Points on a hilly landscape, in no order, each with its height.
From any point a ball rolls to the lowest of the 2 points nearest to it. It stops when none of these is lower. Distance is the straight distance between rows; heights are no part of it.
Q_833 (h 3.57): [ 93 146  95  65 113  93 135 107 105 149 162 151  95 174 141 102 123 140
 143 103 103  83 191 104]
Q_641 (h 3.11): [142 112 177 136 138 129 135 143 133  96 106  77 182  83 120 138 172 133
 119 136 135 127  79 174]
Q_435 (h 3.85): [107 137 192 102 121 102 138 114 130 169 150 157 146 119 119 111 159 136
  89 110 149 103 102 105]
Q_946 (h 2.51): [119 148 124 110 107  90 136  87 107 135 108 140 127 142 168 129  80 133
 121 114 117 107 142 140]
Q_815 (h 3.60): [102 157 161 105 118  71 141  92  97 140 155 196  91 116 125 134  85 166
 110  73 152  79 153 106]
Q_958 (h 1.32): [105 158 165 152  93 152 109 149 111 165 182 124 130 116 106 131 125 157
 106 114 138 169  89 120]
Q_494 (h 5.67): [162 112 166 141 104 122 107 120 148 115  54 136 129 113 164 128 152 130
 101 127 184 120 107 120]
Q_294 (h 3.42): [150 141 118  74 136 129 109 185 114  92  61  96 105 133 202 110 160 176
 137 114 170  92 156 125]
Q_384 (h 4.66): [137  90 116 130 136 167 164 128 139 142  83  86 132 126 162 120 136 116
 136 143 109 108 128 108]
Q_509 (h 7.19): [161 111 104  89 159  98 127  95 116 109  71  98 122 104 174 114 162 122
 127 109 145 110 102 117]
Q_755 (h 4.83): [140 140 139  99 121  79 135 101 109  81  38 143 154  68 162 133 132  91
  40 130 144 127 115 191]
Q_68 (h 5.79): [152 117  79 108 177 104 143 147 128 120  66 144 133 148 183 118 131  93
 138 128 137  79 149 127]
Q_278 (h 7.72): [113 142 117 113 126 185 136 114 103 175 190 168  96 144 107 140 111 145
 138 141  73 158 170 145]
Q_695 (h 5.70): [120 112 110 169  98 173 132 149 159 150 185 117 118 143 103 162 115  79
 210 141  97 164 120 127]
Q_74 (h 4.00): [149 107 162 148 144 127 189 114 168 119  87 128 175  73  96 151 153  83
 107 167 159 155  90 141]
Q_446 (h 3.56): [175 124 167 137 128 117 165 110 142 135 109 148 169  83 106 104 158 113
  71 158 148 140 111 126]
Q_507 (h 6.23): [ 74 136 106 159 103 160 136 151 153 143 204 145  99 176  61 150  84  92
 211 129  72 162 146 132]
Q_778 (h 5.84): [ 93 130  63 123 137 124  86 163 123 112 147 134 149 203 106  97 141 127
 160 158  75 125 211 112]
Q_982 (h 4.06): [133 127 107 100  99 105  99 149 126 111 109  92 112 156 185 126 137 177
 121 105 155  71 164 109]
Q_955 (h 3.72): [165 139 131 159 149 150 116 152 142 157 171 134 165 107 100 142 132 126
  98 170 151 180 115 134]
Q_323 (h 6.36): [153  94 149 156 136 165  59 138 137 122  84 121 166  65 145 120 191 128
 133 122 131 155  83  95]
Q_5 (h 5.97): [108 121 111 135 108 107 117 128 141 107 184 139 102 183 117 132 102 144
 148  95 139  62 168 114]
Q_134 (h 4.84): [159 106 100 150 100 147 153 111 139 127 229 115  99 125  86 148 124 119
 131 124 136 143 124 116]
Q_181 (h 5.99): [150 139  96 103 163  73 150 150 129  95  85 132 133 125 168 141 117 105
 116 125 189  77 122 145]
Q_684 (h 2.75): [118 154 177 122 104  77 156  75 103 126 122 205  96  94 130 128  93 119
  96  83 135  95 121 149]
Q_194 (h 2.41): [146 119  99 140 134 146 115 132 136 138 162  73 147 131 113 114 125 145
 135 155 111 160 132 112]
Q_304 (h 3.96): [159 117 128 119 158 123 155 112 123 135  53 138 162  97 146 120 142 121
  74 159 139 129 115 135]
Q_431 (h 4.30): [145  90 106 133 125 142 172  96 126 154  94 135 132 108 138 120 137  93
  94 134 118 137  92 113]
Q_909 (h 2.47): [141 140 151 106 124 104 157 130 105 132 120  85 118 139 155 103 156 140
 137 129 137 117 117 153]
Q_286 (h 4.50): [ 94 155 104 126 149 139  99 147 119 154 182 147 106 177 102 123 112 146
 131 136 129 154 135  93]
Q_241 (h 5.33): [120 100 126 144 123 127 116 130 157 120 139 112 132 153 136 149 120 142
 125 111 147  70 125 100]
Q_785 (h 6.02): [141 102 167 158  95 137  89 131 153 115  53 145 159  88 129 131 178 104
  87 118 152 146  70 124]
Q_626 (h 2.36): [105 128 130 127 137 163 109 176 138 120  85  76 133 145 152 118 148 168
 182 141 114 121 140 106]
Q_272 (h 4.71): [127 103 117 121 112 148 105 145 136  90  84  92 126 115 172 144 136 155
  98 102 157  68 122 102]
Q_770 (h 1.47): [136 124  99 129 145 150  95 147 136 107 138  61 122 156 124 116 157 156
 195 148 116 154 155 108]
Q_987 (h 3.59): [105 151 112 128 178 120  71 140 137 136  89 130 136 173 149 126 132 133
 154 132 138 137 123 125]
Q_713 (h 3.95): [133 130 123 159 116 125 149 104 122 145 156 144 121 134 106 151  93 135
 133 144 121 163 121 154]
Q_319 (h 6.22): [125 139  98 107 153  93 185 132 113  93  97 153 135 115 156 169  77 101
  92 130 150  73 137 187]
Q_642 (h 5.90): [124 135 134 129 103 148 149 148 130 153 230 160 113 135  59 174 120 158
 151 132 104 131 153 164]
Q_694 (h 1.72): [ 96 130  95 105 122  96 176  96 114 126 135 142  95 167 127 147  67 125
 149 100  87 101 157 153]
Q_265 (h 1.79): [116 137 186 161 120  87 141  76 125 113 111 191 145  72 116 104 112  93
  89 104 132  91  99 119]
Q_742 (h 7.41): [158  89  64  99 154 112 109 134 121 104  63  70 114 138 168 115 161 143
 168 121 122 124 131 103]
Q_330 (h 2.74): [140 128 181 176 111 109 134  76 138 129 140 146 153  84 107 107 113 100
 110 124 127 139  94  92]
Q_22 (h 5.32): [113 180 166  93  92  88 127 116 131  89  64 159 130  80 176 133 125 113
  56 100 164 103 123 164]
Q_347 (h 5.26): [120 133 144 114 100 133 130 115 128  95  75 124 117 108 173 150 127 147
  72 103 170 109 111 144]
Q_682 (h 6.48): [113 132 121 150  82 137 140 145 126 157 204 155  98 182  70 139 103 175
 163 147 100 150 200 152]
Q_949 (h 5.35): [101 121 119 134 121 114 141 144 109 134 196 136 109 151  81 146 115 138
 139 110 100  98 123 170]
Q_338 (h 0.99): [146 105 106 130 136 138 147 125 125 111 110  71 130 153 139 150 150 135
 192 156 117 143 140 169]
Q_89 (h 2.93): [158 140 138 127 150 149 108 174 121  97  76  86 133 125 177 102 151 171
 154 142 138 120 152 149]
Q_532 (h 6.93): [109 123  76 139 130 129 150 142 124 130 163 137 105 193  86 133 113 134
 172 159  99 151 180 152]
Q_889 (h 4.43): [117 139 152 152 123 114 132 108 115 128 133 154 137 107 106 157 126 103
 102 126 137 139  72 182]
Q_723 (h 6.81): [ 70 157 130 125 113 161 111 132 145 134 200 137  88 194  76 112  80 112
 174 115  76 156 181 118]
Q_188 (h 7.33): [ 99 143 120 140 119 158 145 114 108 142 213 175  83 148  67 126  67 137
 163 106  64 148 169 120]
Q_69 (h 4.86): [102 115 141 152 121 140 130 142 111 138 171 177 127 121  88 151 109 112
  92 104 111 108  76 152]
Q_630 (h 6.43): [114 114 100 138 170 115 201 114 113 119 119 117 128 128 119 158  73  89
 110 142 121 105 128 171]
Q_531 (h 4.01): [ 81 161 113 125 143  98 121 153 109 142 128 130 117 168 122 128 105 144
 127 132 136 131 104 141]
Q_182 (h 1.88): [129 145 216 143  81 131 124 129 143 118 115 107 140  91 115  98 138 129
  62 118 149 148  86 144]
Q_790 (h 4.70): [148 114 152 178 116 167 145 120 137 121  92 134 139  65 134 138 160 119
 147 175 166 198  84 108]
Q_234 (h 6.97): [181  92 126  93 163 104 106 119 131  96   4 102 159  76 174 125 183 116
 128  96 134 117  97 123]
Q_761 (h 5.04): [106 123  72 103 164 141  90 177 134 121 144 122 121 187 114 109 133 136
 110 129 137 120 159  89]
Q_783 (h 3.18): [178 130 130 145 136 159 100 152 154 151 190  94 157  99 116 134 153 125
 162 158 139 201 117 100]
Q_998 (h 5.29): [117 126 103 125 143 142  67 165 114 120 156 137 117 188 122  69 160 122
 188 131 101 113 182  96]
Q_657 (h 4.53): [ 90 142 128  98 122 134 112 120 108 134 191 135  95 180 111  79 142 131
 167 113 109 108 197  92]
Q_498 (h 2.39): [114 136 167 126 106 142 125 158 131 143 140 103 166  99 115 141 142 154
  82 139 136 142  86 146]
Q_863 (h 2.43): [149 161 177 156  94 146 110 138 115 175 209 147 132  87 101 121 129 117
 132 136 115 195  95 141]
Q_10 (h 5.01): [129  93  89 141 156 162 124 129 154 123 108  94 113 164 136 117 120  86
 170 137  94 145 123 111]
Q_328 (h 3.32): [158 137 159 170 105 136 125 117 120 179 206 168 111 120  83 139  84 126
 137 120  86 174 134 176]
Q_459 (h 2.58): [105 156  84  73 100  74 161  97  74 139 139 180  81 146 139 127  64 139
 134  81  85  79 196 136]
Q_537 (h 1.78): [121 128 130 105 108 139 138 122 121 127 130  98  86 169 162 131 148 135
 178 131 122 123 148 164]
Q_511 (h 3.82): [145 104 147 172 102 141 141  99 150 136 193 118 134  95  99 145  99 128
  99 122 140 133 104  83]
Q_27 (h 6.78): [168  90 128 117 187 134  84 107 158 108  34  97 181  87 140 127 152 107
 119 122 126 147  84 113]
Q_484 (h 5.31): [146  96  88 179 148 177 130 155 159 125 149  92 137 125 118 143 125  86
 200 155 120 167 120 112]
Q_786 (h 3.13): [123 160 108 127 141 108  80 115 127 124  88 145 126 146 177 136  97 152
 108 134 145 128 147 125]
Q_359 (h 8.05): [117 147 114 100 131 180 132 129 120 174 194 122 108 138 110 147 154 123
 162 145  94 177 111 135]
Q_839 (h 6.60): [163  78 100 136 157 143  76 113 127 120  89 108 169 101 150 145 167 130
 141 136 118 138  96 117]
Q_939 (h 4.10): [128 158 138 143 177 143 120 161 151 161 163 134 142 153 101 115 111 122
 128 148 146 159 120 106]
Q_312 (h 4.38): [145 141 193 163 146 137 153 119 147 119  85 119 174  54 119 103 170 104
 144 174 146 167  90 116]
Q_256 (h 5.59): [130 107 102 126  99 147 170 107 121 125 194 127  79 149 100 111 101 135
 128 131 109 130 173 102]
Q_709 (h 5.50): [146  96  45 118 149 125 118 149 140 113 102 118 129 167 146 134 129 121
 125 135 134  89 164 102]
Q_948 (h 2.96): [124 147 219 112 101 103 124 119 137 129  99 128 125 122 145  89 157 130
  65 101 182 113 113 113]
Q_600 (h 4.37): [132 148 148  82 148 106 122 121 128  97  18 134 168  66 160 121 163 134
  54 136 140 131 116 128]
Q_17 (h 4.35): [ 72 162 153  92 134  87 136 110 101 141 143 150 133 115 135 130 108 171
 101 112 146  86 114 108]

Call two points neighbours if one is among the 2 nearest of the other. Go from one point of each pair to the other, from neighbour to neighbour, staying as low as possible. Name the highest point that can't be avoided.
Q_958, Q_182: Q_498
Q_770, Q_446: Q_22
Q_694, Q_338: Q_286
Q_182, Q_265: Q_17

Where does a ball stop that starts at each point below?
Q_642: Q_958
Q_5: Q_770
Q_188: Q_446
